Each row is a point on a landscape with many valleys, with its height.
A ball rolls from a point to the lowest of its 2 nearest points, and stops where none of them is lower. Distance is the straight distance between rows; heights are no part of it.
Kova height 4.21: [ 15   1 -15  14 -11   4  -3 -15   4 -12   4 -14  -2  -5  -6  16   3  -5
  11 -14   3   7  -4   5   8  -6 -10   3 -17 -17   3]
sike height 1.84: [ -6  -9   3   4 -22   7   0 -10 -14  -8 -10   9 -20   8  16  11  -8 -11
  -1   3   3   1  -4   3  -3  11  15  25  -1   1 -20]
tomef height 5.33: [ -5 -11   2   1   2  -1   3   4  -3 -34   9  -3 -13  13  -5  19   1   5
   2 -18 -19  -6  16   6  -9 -19   0   7  -6   5  -2]
zoge height 4.44: [ 16   9  -9   1  -1  12 -11   1   5  25  26   1  -7  -3   4  -1   4 -15
  -1   9   5   3  -9   6   4  11   4 -17  -4 -11 -10]
tofon height 4.52: [ -9   2   3   0   5 -12   5   6   0 -19  -4   2  -4   4  -2   9  -7   7
 -14  -5  -1   7   7   0  -2  12   9   5   9  12  -7]
vak height 5.47: [ -6  12 -10   3   5   0  -6  -7  -2 -27  17  -8   4  -2 -11   9  12   5
   6  -5  -7   0 -10   1   0 -24  -2   4 -16 -20  18]
biv height 7.67: [  5  -5  12  -9   0  -8  -1   8 -19  22   0 -12  -1 -10  -7   3   0 -13
  -8   7   2 -12  12  -2  15   2  -4   5 -15   4   8]
gare height 4.22: [  7  -1 -10   0   0  19  15  -1 -11  16  -7  -4  13   5 -10  -3  -2   1
   0  -5  -4  -9   0  -1  19 -10 -26 -25   0  14  11]
fupor height 7.44: [ -4  11  13  -3  -7  -1  -5   5 -11  -5   6  -9   0  -9  -4   7  -6 -16
   0   3  13   2   3   0  12   7  14  20 -19  -6  -8]
zilak height 3.86: [  0  17  -1  -6   4   2  -9   0   5   4  -8  -7  27   4  23  -9   5   2
  -6   4  26  -4   0  -2 -15  18  20  13   3  -3  -4]
ligag height 7.16: [ -6   1   7  -3  -7  -4   3   1 -21  -8 -10  -2  -4  -2   9   1  -5  -6
 -21   5  11  -5  -6  -7   8   3  -2  15  -2  -7  -4]
lodo height 4.40: [ -8   6  12   3 -23  13   8  -5   3 -16  -2  14  -2   3 -11   6  13   1
  20  -7 -12  -2  -8  -2   0 -26  -3  11  11   9  -5]
dugu height 4.18: [ -8   1   6   1  -1 -12  -4   4   3 -20 -13  10   0   6   8   0 -14   6
  -6  -7   6   9  11   1  -2  21  19  18  10   4 -12]
kade height 7.06: [  7  -6  -4   1  17 -12   4  -3  -8   0 -13  -5  18   0 -12   8  -3  21
  -8 -14  -8  -3   8  -4  -7  -6   4  -1   3   6  12]
Vufiv height 6.52: [ 11 -19  -8  -8  17 -15 -10  -4   2  15 -20 -18  12  -8 -10  -5 -14   8
   3 -12 -10 -11  20  -7  -6   1  -7  -8  -5 -13   9]
Zug height 4.36: [  7  -7  -8  18 -12   6  10  -6  -1  19  -8   3  16  12  14   5   8   3
  14  -7   6  -2  -9  -1  -3  -4 -10  -6  14   6   0]
buzu height 2.75: [  0  22  -4   8  -3   0   7  -8  -6   0  -7 -12  20  11  15   9  14   2
   3  -3  19   2 -10  -1  -8   0  13   8   2   8  -3]
bados height 3.85: [  7  -8   5   8 -12  18   1   0   5 -10   6   8  -6   3  -8   8  10  -2
  18 -13 -17   1  -3  -3   2 -17 -10  -6  10   5 -12]
Galid height 3.02: [ 21   3 -20   6   6   5  -5   1  13   9   5   1  13  -1   8  -9  17   3
  -6  -4  -3   4  -1  -1 -12   6   5  -8  12   1  -1]
tulu height 1.97: [  7  -1 -10  -3   7 -12   1 -11   3  -6 -13  -1 -24   0  -5   7  -2   1
 -11  -3 -10   5   3  14   7  -1 -14 -11  -6   2  -6]
Zavu height 3.31: [ 19  -2 -19  14 -23  12  -2 -24   0  -9  -2  -8  -7  -1   5  20   1  -9
   6  -8   1   8  -9   7  -3   3  -5   6 -12  -6 -13]
bez height 4.65: [  2 -17  -1  18 -11  -9   7  -7   0  12 -21  -3  23   3   8  -1  -2   5
  18 -18   7   4  -7  -4  -1 -11  -9   5  12  -4  10]
Lirom height 3.55: [ 11   9  -3   6 -11  18 -12  -8   8  -8   3   1  18  -8 -12  -5   6   2
  18  -7   0  -3  -3  -8  -2 -25 -14   9   1 -19  -7]
Vakev height 2.97: [ -9  -8  10   6  -8  -6  -4   2 -10   4  -3  -1   3   7   9   3   1 -10
  15  -5   2   1 -11   2   0  -2  18  10  -2  -9  -5]
zer height 3.39: [ 12   7 -20 -15  23 -18 -11  -5   7   5  -7 -10  -3  -7   1 -11   0   3
 -25   3  -1  -1   8  12   0   9  -4  -9 -10 -14  11]
Tisoz height 5.43: [ -1  10  19  -2   8 -17  -7   3   2  20   6  -4  16 -11 -20   0  -6   5
  10   0   0   8  -4   3   0  -9  10   9  -8  -6   9]
pav height 6.78: [ -4 -14   3 -11   5 -11   0   1 -13 -12 -22   1  -9  15   1   5 -15   4
 -15 -14  -8  -8   6   6   4  -6 -14   2   2  -3 -13]
forob height 5.37: [ -7   3   2   1  19 -13   5   6   7  -9  -3  -1  19 -19   7 -13   1  14
 -14  16  10   2   3 -15 -18  13  13   8   0   0  20]
Gofi height 5.82: [ 23   9 -11  -8   6   3 -14   4   1  -4  -8  -3   5  -8   2 -12   4  -3
 -18  -5  -2  -4  13  -6  -4   9   2   5   5  -1 -18]
ref height 2.72: [  6   5 -17 -10  16 -19 -10  -7   2  -7 -10 -10 -15  -4  -4   3  -3  -1
 -13   0  -8  -1  12  11   6   4 -11  -4 -16 -10  -2]
Zolu height 5.66: [ 12  -5   5   3   8 -12 -10   1   1  23   3  -9  18 -10 -11  -3  -4   2
  17  -8  -3   6   3   5  -2  -9   5   3  -5  -8   9]
nomim height 6.60: [ -9   5 -10   0  10 -12   6  -1  17 -17  -2  14  -6  -1  13 -12  13  11
 -11   7   3   8 -19  -5 -10   2   3   0  10  -2   9]
puf height 1.12: [  8   1  -4   9  -3  12  -4   0 -11   2   2 -18  31   8   8   6   8  -4
  17 -19   9  -7  -2  -4  -6  -6  11  -4  -5  -9  -5]
tav height 7.91: [  9  -4  -4   3  -7  16   1   3   8  15  -1   9  -5 -10  -8  -9   4   3
  11   7 -16  -6  -1  -7  11 -14 -32  -8  12  11   3]
Lek height 3.84: [ -4  -5   1  -7   9   1  -3   9  -6  -6   9  -2 -14   6   0   1   4  -5
  -5  -4 -10  -1   0  -4  -3  -1   0 -13  -1  -4  -6]
Tupa height 5.07: [  2  10   2   2  11 -16  -3   5   8  33  21   0   2  -8  -3  -8   0  -4
  -3  19  10   9 -11   6   5   4   6  -4  -5  -8  12]
bubo height 3.28: [ -4  12   4  -9   0   7 -13  -1  12  -6 -10   2  11   6  22  -8   0   0
   2   1  22   5   3   1 -14  20  29  11   8  -2 -15]
Bog height 1.93: [ 16  14  -7  13   0   7   7  -1 -10   4   0 -16  30   4   1   8  10   2
   2 -16  10  -2  -1  -4  -6  -4   5  -5   0   7  -2]
piz height 5.27: [-28  12  18   1  -7   7  15   5  -3 -30  20  -9   0   9   3  12   9  -2
  10  -2  11   4  -4  -7 -10  -2  24   0  -9   0  -3]
kob height 4.59: [ -2  32   2   4  -8  -4 -11 -15  19   6  -5 -10   6   2  10   4   1   2
  16   4  20  13  -8   5 -14  -4  11  15   2   5 -15]
Mun height 5.63: [ -3   4  -8   0  24  -2  10   8  -4  -4  10  -6   9  -8   1 -11  13   8
 -16  16   1   1  -1 -10 -10   1  10  -3  -9   5  20]
mida height 4.01: [ 14  10 -16  -9  15 -14  -3  -6  13  12  -1   1  -3  -2  -8  -6   4   8
 -15  -1  -4   9  -2  13   7   8  -6 -25   1  -2   2]
kobut height 3.57: [  3  18   1   2 -15  -3   0 -10   7  -4   0  10 -15 -14  -9   1  -7  -3
  -2  13   2  14 -12  -1   5   2  -3  16  -3  -1 -12]
Voso height 4.56: [-19  10   8   7 -11  12  19   5  -3 -15  10   9  -4 -17   4  -3   3  -2
  -7  31  10   3  -8 -12   4  -4  -3   8  -4  13  10]
fov height 6.15: [ -3  12 -17  -3  17  -4  11  -4   5 -11 -12   4  -2   6 -16  -1  -2  16
 -13  -4 -16  12   0   7   3  -9 -10 -17   8  19  -3]
rudes height 2.44: [  3  -2  -1   8 -29   9   2 -21 -14  -2  -4  -1 -11   0  10  21   0 -17
   4   3   4   5 -14   9   0   6   8  14 -12  -1 -15]
foz height 6.09: [ -9  33  -4  12 -10  -7 -14  -1  -1 -23  10  -4   1   3  -5  20  -8   3
   4  -6   5   3   0  -2  -2   0   8  19  -9 -17  -3]
Lobu height 5.95: [ 17  -9  -7   7   7 -15 -15  -3   9  28  -8  -7  20 -10   0  -9 -10  -1
   7 -10   3   5   8   3  -2   3   3   4   3 -10   3]
gaku height 4.57: [  3  -6 -11  -5   8  19  22   3  -9   6  -1  -6   3  19  -4   3  -6   1
  -9 -10  -5 -10   4   6   8 -12 -30 -31  -5  13   1]
subap height 2.70: [ 14 -30 -13  17  -8 -10  -5 -12  17  11 -17  -2  -6  -3  12   3  -5  -4
  15 -17  -5   8   8   8   0   5   0  10   3   0   8]
tanuz height 3.47: [  9  15 -10   3   9  -8  -3   0   2   0  -6 -11  26   5  15   1  11   5
  -2  -1  15  -1   1   0 -19   5  20  14  -1   0   4]
bur height 2.48: [ -6  -3   0  -1  -4   0 -15  -6  -5   1  -1  -3  -4   4  19   3   5 -14
  10   2   9   3 -13   3  -7   4  17  14  -5 -18  -8]
Nimat height 6.24: [ 18 -20  -8  -1   8 -10 -19   1   7  22 -16  -5  16 -10  -5 -17 -14   0
   7 -20  -4  -1  13  -5  -3   4  -6  -8   7 -14   5]
zuleb height 5.05: [-11 -21   1   8  -1  -7  10   5  -2  -8   0  11 -19  10  26   6   3  -5
 -10   3   4  -7  -1   4 -10   9  15  17  -2  12   5]
Kav height 3.92: [ 14   1 -19   2   4   7  10  -1  -4  28  -6  -5  10  -3  -5  -6  -2   0
  -8   6  -3  -9   5   1  14   1 -28 -21   4  13  12]
Devis height 6.17: [-15   2   2  -1   3 -11   4  -4  15 -18 -12  10   2  12  27  -5   7  11
  -6   0  11   2 -15   6 -15  13  14  11  13  -1   3]
zin height 5.08: [ -2   9   6   0  19 -18  -9   5  14   2   4  -5  15 -21   2 -15 -10  12
 -12  18  12   2   6  -6 -13   5   7  21  -6  -1   8]
sevab height 6.91: [ -6  -1  -7  -8   8  -8  10   1   6  -9  -4  12  -5   5  10 -12   5  11
 -31   5   1   2  -8   3  -4  11  -3  -6  14   2  11]
Vep height 2.71: [ -9  10  22   2 -10  -6   7   8  -2   4   0  10   2  -4  -9   1  -1   2
  10   8   0   8  -5  -6   5  -1   3  10   6  11  -3]
matam height 6.47: [  4   0 -15   7  12   4  10  -3  10  -2   3   3   2   2 -14   1   6  11
   1  -4 -16   6  -6   5   5 -14 -10 -23   6  14  10]
lobik height 5.25: [ -7  13  13   0  13 -17   1   4  -2  21  18  -2  15  -8 -12  -4  -1   5
   4  10   5  10 -12   5   4  -6  10  -2 -13  -8  20]
lakub height 2.76: [  9   1   5  -2  -1   9 -14   1  -9  -2   3 -11  23 -12  -9  -8   6  -3
  12 -11   2 -10   2 -10   4 -20  -9  10  -6 -26   1]
Nunem height 4.19: [-10  10  25  -8 -15  10   3   3 -13   9  17   6 -10  -7 -10   0  -2 -13
  -2  22   7   1 -12  -6  13   5  -3   1  -5 -10  -2]
duso height 4.20: [  6 -14  -4  10 -12  -8  -8  -5  -3   7 -18  -2  13  -7   8   2  -4  -4
  16 -11   3  -1  -1  -3  -1 -11 -10  18   8 -12   1]
tumap height 3.27: [  6   5  -8   2 -10   9  -9 -16   2  16   6  -6  -6  -5  20   3   8 -17
   3  17  11   4 -11   7 -13   6   7  13 -12 -12  -4]
bavi height 5.40: [ -5 -29  -5   1  -4 -11  -1  -6  -1 -17 -10  12 -16  12  22   1   0  -6
 -13  -7   0  -4  -5  15  -5   7  15  20   6  -4   3]
Piri height 5.44: [ -3  16  -6  -6   1  -4   0  -3   4 -22   5   3 -16   7 -21  15  -4   4
   4 -17 -13  13   7   9   5  -5  -5 -15   3   5 -18]
Giku height 3.41: [ 11  -2  -3  -3  -1   6  -5   3  -9   6   2  -7  -3  -2  -1  -1   2  -9
  -2  -6  -5  -5   1  -2   7  -4  -4 -10  -4  -9  -6]
kef height 6.98: [ -5 -10   2 -13   6  -7   7   2 -20  -5 -17  -8  -8   6   4   1  -6  -4
 -24  -2   0 -11   8   0   8  -2 -10   0  -8  -3  -3]
fet height 3.38: [ -2 -14   6   3  -5  -2  -4   7  -8  22   7   3   6  13  -2   4  -5  -7
  18 -11  -1   1  -8   5   7   6  13 -12   5  -6  -2]
bita height 7.34: [-2 -3  5  1 -8  0  6  6  1 10  2 12 -2 10 22  1  5 -1 -7 10  6 -9  4 -1
 -3 29  9  6 15 19  2]
lod height 4.64: [  9  15  -2   2   3  -8  -6   0  10   0   2  -6   1 -20   3  -7   1   0
  -7  17  10   5   5  -5  -8  -1   6  23  -6   1  -2]
Gupi height 2.03: [ 12  -2 -16  11  16   0   1   2   7  -3   2   0  13  -7   1  -4  15  11
   4  -4 -12   2  -1  -8 -18 -14   3  -2   4   4  10]
rus height 2.59: [-17   0  14  -5  -5  15 -16   2  14  -3  -8   9   5  -2  28 -16  -5  -3
   9  20  23   1   3  -6 -15  25  21   5  11   0 -15]
Gemu height 1.92: [ 12  -7   6   5  -8  20  -1   4  -6   8   6 -13  28  -1   4  -6  11  -6
  22 -13   7  -6  -5 -12  -3 -12  -4  -5  -3 -14   1]
meb height 2.89: [  7   6   2 -11  11  12  -4   1  -9   5   6 -17  10  -1 -20  -5   5  -3
   3 -11  -6  -5   7   0  11  -8 -11 -22 -14  -9  -4]
kalot height 8.09: [  6 -24   0  -1  -6   9   0   4   0  25   2   7  -6  -2  -1  -5   1  -1
  16   5 -14 -14   7 -12  10 -10 -28  -7  11   5  13]
febeg height 7.31: [ -5   8   9  -5 -11  -5  -7   2 -18  -8  -1  -8   0 -15   1  -1 -10 -12
 -10   8  15   1  -5  -9   5   3   2  22 -14 -18  -6]
dovu height 3.70: [  1  -8  12   5   2   2   2   7 -12  19  13  -5  16  11 -13  10   0   2
  20 -19  -4   0  -7   1   5   0   7 -24   2   1   7]
dedof height 4.91: [  6  -2  -8   8  -6  13  -2 -10   7 -21   9 -12   4  -4 -14   7  13   3
  17 -10  -3   0  -6   5   5 -19 -16   2 -18 -20  18]
Zek height 6.75: [  4   0   2  -2  11   2   0  -3  10   0  -2  -5  11 -14 -32  -5   6  10
  18  -2 -18  -3  14   5   4 -22 -12  -5 -12  13  19]
Garav height 7.48: [ -3   1   3  -4   5   5  -8   6   4  17  18  13 -13  -1 -10  -3   3  -2
  10  13 -17   0  -7  -3   5  -5 -12 -22   8  -2   1]
gos height 6.92: [  1  19   5  -7  11   3  -1  -1  11   1   6   0   9 -14 -31  -9   4   9
   6   9 -20   3   5   6   4 -22  -3   0  -4  12  15]
Tev height 5.58: [ 11 -22 -16  -6   3  12   9  -1   5  -4  -2  -1 -16  22   8   2  -1  -2
 -18 -18  -7 -13  11  16  -8   8 -14 -24   8   8 -11]
reme height 4.77: [-22 -24  12   2   3  -6   8  11  -4 -23   4   6 -19   9  15   5  -4  -3
  -4   2   4   1  10   0  -9  14  22   9  -1   8  -1]
difo height 4.37: [-19   3  23  -1 -17   8  12   6  -6  -2  16  11 -12 -14   2   2  -4  -8
   2  26  13   0  -7 -14   9  10  -8   0  -1   5   1]
talir height 5.46: [ 14  -9  -8  -7   4   7 -13   6  -4  -3  -7   1   8  -2  11 -10   3  -6
 -14  -8  -2 -11  18  -7 -10  15  18  12   8   3 -11]
Bezaf height 5.80: [ -7 -12   0  -8  -4  -6  -4  -6  11 -15 -17  11  -9   7  34  -8   5   3
  -6  -1   5  -5  -7   9 -10  16  20  21  11  -5   0]
Ziv height 6.89: [  2  -5   0  -5  20 -20   4  -4 -10  10 -27  -6  12  -7 -12  -1  -6  17
  -7  -4 -11  -5   6  -1   2 -11  -7   1  -1  10  20]
sevo height 5.60: [-16  21  -1   3  -1  -4   2   5   0 -28  18 -12   2   3   3  14   1   0
   1  -2  15   8   2  -4  -4   6  18   8 -16  -7  -4]
zeso height 7.14: [  0   6  -1  -6   4  -1   3   7   1   3   6   8  -5   1   9  -9   5   0
 -20  13   3  -3   1  -6   1  18   2  -4   9   7   1]
nur height 3.95: [  0   8  14  -5 -13   4   1  -3  -7  30  14   7  -6  -8 -15  -3  -1  -9
   2  19  -2   2 -16   5  22  -6 -16  -8  -3  -9   4]
fori height 3.83: [ -5  10   7  -6  -5  -1  -6   5  10 -19 -13   9  15   2  15  -8 -11   4
  -4  -6  13   7   9  -1  -7  31  20   9  18   3 -16]
Dat height 5.48: [ -9  28  -4   8  -9  -3 -19 -14   9 -10   4 -12  -1   2   6  18  -4  -6
  18   2  12   6  -6   5 -10  -6  16  21 -10 -11 -10]
gere height 7.70: [  0   1  -2 -11   7  11   2   7  -1   7   3  13 -19   0 -13  -6   3   2
   2  10 -23  -7   5  -4   8 -11 -24 -17  10  16  -9]
Tet height 5.86: [ -6  12  -5  -4   8   7   2  -1  -6 -21  17  -8  -3 -11  -9  -6  13  -3
 -11  10  -1   0 -13  -5   0 -18  -3  -1 -17 -15  12]
zime height 8.43: [  1 -35  -6  -1  -2  -6  -3   6  -3  24   2  13  -2  16  19  -1   3  -4
  -1   5  -6 -22   0  -7  -1   7  -5  -4  14   2  17]
Gagen height 7.13: [ -4  22   0 -13  17   3  -6   5  11  -1  17   2  -2  -6 -26 -12   1  10
   5  10 -17  10  -3   0  -1 -15  -4 -14  -2   0   0]
sevum height 3.15: [-12  14   9   2 -16  -6  10  -7   0 -11  -1  12 -23  -4 -14   5  -3  -1
  -5  11  -3  14 -18   1  13  -5  -7   4  -2   3   0]
fos height 7.66: [-19 -11  17   1   2   0   2  16   8  -2  10  12  -5  -4  14  -7  -3   4
   4  20   6  -1   7 -12  -7  24  13  -7   8   5   4]
Nir height 7.77: [ -3   2   9 -15  16  -7   3   5 -16  14   1 -15   2 -11 -10  -6   4  -2
 -12  11  -2 -13   5  -4   6  -7  -2  -3 -21  -4  19]
Vap height 6.73: [  5 -12  -5 -12  16 -14   4  -3  -8  23 -22 -10   5  -5  -7  -5  -8   7
  -6  -5 -11 -11  12   1   1  -2 -14 -12  -4  -1  13]
Vapo height 0.93: [ 15 -15 -13   3   2   0   1  -7  17   3 -13  -1 -26  -4  -5   1  -4   2
   7  -5 -15   3   7   4   6  -1 -23 -13  -2   6  -6]
pif height 6.56: [ -1  -5   5 -12  13  11  14   0   3  -5  -6  -8   1  -1 -29   0   8  13
  18  -5 -22  -9  16   8   1 -17 -19 -16 -10  10   7]
rok height 5.04: [ 14 -14 -11   6  -3  18  19   0  -7  -4  -2  -2  -4  22   3   8  -3  -2
 -19 -16   6 -11   6   6   2  -5 -18 -20   4  10  -5]
Gumis height 4.16: [  9  16  -6   4   0 -10 -10  -2  12 -13  -1   4 -10 -13   3  -4  -6   2
 -11  11   4  11   7   0  -1  11   2  17  -2   2 -10]
pitu height 3.08: [-15  -1  19   1  -3   8 -14   7  10   5  -3   7  -4  -9  18 -13  -8  -6
  15  24  15   1   4 -12 -14  10  15  14   5   1 -14]
Sog height 0.83: [  1  17 -19   8   5  13   0  -1   5 -14   9   1  10  -7  -2  -9  21   1
   0   5  -9   2 -14  -8 -11 -25  -1  -1   2   1   6]
zut height 3.75: [  6 -16  -9  17  -3  18  12   1   8   5   5  -5   5  14  10   4   8   1
  19 -15   2   1  -9  -7  -4  -1 -12 -14   7   3   3]
Naf height 3.74: [ 30  -4 -20   4   3   8  -7  -1  20  18   9   3  -2  -1   5  -3  14  -2
  -3  -3  -7  -4   8   5  -9  14   1 -16  10   9  -2]
zatot height 5.85: [-12  11  -6  -6  16   1   6   6  -5 -14  10  -3  -3 -14  -3 -17   7   3
 -18  20   4   4 -10 -14   0  -8  -3  -5 -11 -10  12]
lov height 3.68: [-11   3  17  -8 -15  -1   7  -2 -13  17   2  12 -19   5 -16   5  -4  -4
  -1   8  -7  -2 -13  11  27  -5 -19 -11   3   5   0]
suk height 4.78: [-21   7  15  -3 -13   9  11  -2  -3 -18   7  12   0   2 -25  -3  16   5
  10   5  -5  -2  -6   1   6 -25   2   9   3   6  13]
Fuda height 1.78: [-22 -15  18   1 -13   1   4   7 -12   4  -7  10  -3  13  21  -1 -12  -5
   0   4  16   2  -3  -1   4  22  21   7   8   0 -10]
Nomum height 2.98: [ 10 -22  -7  14  -1  21   4   3   7  -5   7   0 -12  12   6   2   4  -1
  10 -21 -11   0  -2  -3  -4  -5 -12 -20  10   2  -7]
git height 2.23: [  2  25 -14   8  -1   8 -10 -10  10 -13   3  -3  14  -4  -1  -3  10   2
  11  -1   2   3 -14  -5 -12 -23   2   7   2 -14  -7]
Lomu height 3.50: [  3 -22 -10  15  -8 -10 -11  -9  11  -2 -14   4  -1   2  18   4  -4  -2
  14 -12  -4   5  -4   6  -4  -3   5  14   8 -12  -2]
Rig height 4.89: [-10   0   4  -2   5  -7  15   7  -4 -25   4  -1 -10  14 -10  16  -6  10
  -9 -14 -10   5  11   3  -8 -12   5   1   3  16  -7]
bim height 3.43: [-14   2  13  -6 -12  -2  17  -7 -10  -4  -2  10 -27   6 -11   8  -5  -1
 -11   7  -4   5 -20  10  17  -9 -16  -3  -2   4  -4]
Lero height 4.24: [-22 -13  16  -1   7  -5  11  11 -17 -11  10  -2  -7  10   1   4   1   3
  -6  -6  -4   1  -8  -4  -2  -7   7  -2  -4   0   5]
piba height 8.24: [ -2 -32  -5  -1   0  -2   7   5  -5  26  -2   5  -2   8   5  -2  -3   3
   5   1 -12 -20   5 -12   3  -7 -27 -16  10   3  18]
gez height 7.51: [-10 -14  12  -5  -5  -6  -6  12   5  13   2  19  -8   6  15  -7  -7  -1
   8  16  -1  -6   6 -11  -6  20  14  10  15  13   1]
Fevo height 7.32: [ -4  17   7  -4  10   2  -4  12  12  13  24  11  -7  -5 -17 -10   4   4
   7  18  -9   9 -11  -2   2  -5  -5 -13   8   1   6]
Zimur height 1.89: [ 21 -18 -13  11  -8  -6   2 -11  17   9 -14  -1 -18  -6   4   8  -5  -1
   8 -14  -7   8   6   7   7   7 -15   0  -2   5   6]
gup height 2.96: [ -6  14  23   4 -14  -4  13   8  -9  19  -6  14   6  -6  -9   2  -9   3
   4  13   2   1   2  -3  15   0  -4   8  12  24   4]
Rago height 5.83: [ -6  26 -12  -6   9  -8   4  -3   5 -19   0   5 -11   1 -22   4  -7  12
  -9  -3 -12  11   0   7  10  -9  -9 -13   3   3  -8]
Fif height 4.62: [  2  -5  -5   0  -4  -8 -22  -2  -1 -13 -14  10  -3   5   5  -1 -13  -1
   0 -12   0   1   9   5   2  12  16  20  10  -8 -14]
nenop height 4.80: [  9  12  -3  -7   5  -5  -7   3   4  33  22   1  -5  -3  -7  -4  -3  -6
 -11  17   6   4  -3   5  13   9  -6 -20  -6  -6   2]
Saf height 1.41: [-21 -10  13   2 -16   2   6  -1 -16 -15  -2   7 -16   6  10   7 -17 -13
  -2   1  11   5  -4   0   7  14  14  18  -4  -3 -16]
taf height 5.06: [ 10 -22 -13   0  -4  -1 -17  -3  -7  -6 -17   6  -4   4   7  -4 -10  -8
  -7 -15  -7  -7  19   3   2  10  13  14   6  -4 -12]
gug height 2.12: [-17  -9  11  -7 -12  17  -4   5  -3  -2   0  12  -2   6  27  -8  -7 -10
   0  14  23  -3   1   0  -2  36  24  -1   7  -2 -11]
Mevo height 3.71: [ -2  39   0   5 -12   3   1 -11  13  -9  -3  -2  10  -1   7   0  -1   1
  -3   7  27  10  -9  -3  -9  11  13   7   4   4 -16]
ber height 5.01: [-26  11  23  -6 -11  12  14   6  -6 -29  19   1  -3   0 -13  -1  14  -3
   5   5   3   0  -6  -7  -3 -13   7   6  -9  -1   5]
fer height 3.26: [  6  11   0   7 -11   0  14   3 -11  25   0  10  11   5   6   2  -1   1
  -5  16   7  -9  -2  -7  11   5  -7   9  15  21   6]
dati height 6.30: [  4 -15   8  -5   7  18  14   4  13  -9  -6 -14 -11   8 -19   2   3  10
  22 -17 -15  -5  21  -1   3  -6 -29 -13 -12   7   5]
Feg height 7.57: [  3   0  14  -9  -2  -7  -6   6 -11   7   0 -10 -14 -15 -11   3 -11 -17
  -4   6   4  -6  19   5  13   4   6  15 -23   0  -3]
Darez height 3.35: [  3   6  10  -7  12   3   3   4 -12   9   6 -12  17   6 -25  10  -3   7
   8 -18  -6   3   4   1   4  -3   2 -21  -3   3   0]
kal height 6.49: [  2 -15  -3  -3  -2  -9   1  -3  -5 -19 -17   8  -6  23   4   3 -13   2
 -23 -22  -1  -2   2  10  -2  -3  -3   0  12  -2 -12]
vuf height 4.50: [-16 -22  16  -4  14  -8  14  13 -16 -13   2  -6 -16  10   3  10 -10  -1
 -13  -3  -8  -7  12   0  -8   3  11   4  -7  11   5]
Pize height 7.76: [-22  -9  19   8  -7  -7  11  10   5 -10   7  10   0  -9   9   3  -7  -1
  -1  23  15   6   9  -8  -2  25  10 -19   4  11   3]
zaba height 3.91: [ 19   1  -8   4 -13  14 -14  -9   4  18  14  -3  -7 -14   5   0   1 -15
   0  12   4   4  -6   6  -5   4   3   5  -7 -14 -17]
Mev height 6.11: [  9 -17 -10 -12   5  -2  -3  -4   2 -12 -10   3  -9  21   5   0  -8  -1
 -25 -26  -3  -5   9  20  -2  12   4 -10   6  -1 -11]
giset height 5.88: [  2 -16  -2  -4   8  11  -1   2   2 -27  -2 -10 -10   8 -13  11   0   6
  17 -20 -18  -7  18   3  -3 -15 -17  -9 -10  -3  -4]
mut height 4.46: [ 13  11  -4  -9  12 -11 -16   3  12  19   9  -2 -13  -7 -12  -8  -5  -2
  -9   5  -4   8   4  11   8  12   1 -18  -8  -3 -10]
Mivu height 3.56: [  8   7  -7   5  -6   2   8   1 -14  31   1   4  21  -3  -5  -3  -1  -1
  -5  14   3 -11   0  -3  14  -7 -17  -1  12  17  18]

Where does a ball stop that starts at each point below?
Garav -> bubo
fos -> meb
Tet -> Saf
fov -> bubo
giset -> bubo
Feg -> Vep
Tev -> Vep
sevo -> Nomum
zatot -> sevum
Bezaf -> meb
foz -> puf

Write out the way that a ball takes from each point below.
zime -> kalot tav gere Garav Fevo Gagen gos Zek pif dati giset tomef Rig tofon dugu fori bubo
biv -> Feg fupor febeg ligag kef pav kal Mev Tev rok gaku gare Kav Mivu fer gup Vep
piba -> kalot tav gere Garav Fevo Gagen gos Zek pif dati giset tomef Rig tofon dugu fori bubo
Pize -> difo Nunem nur lov bim sevum
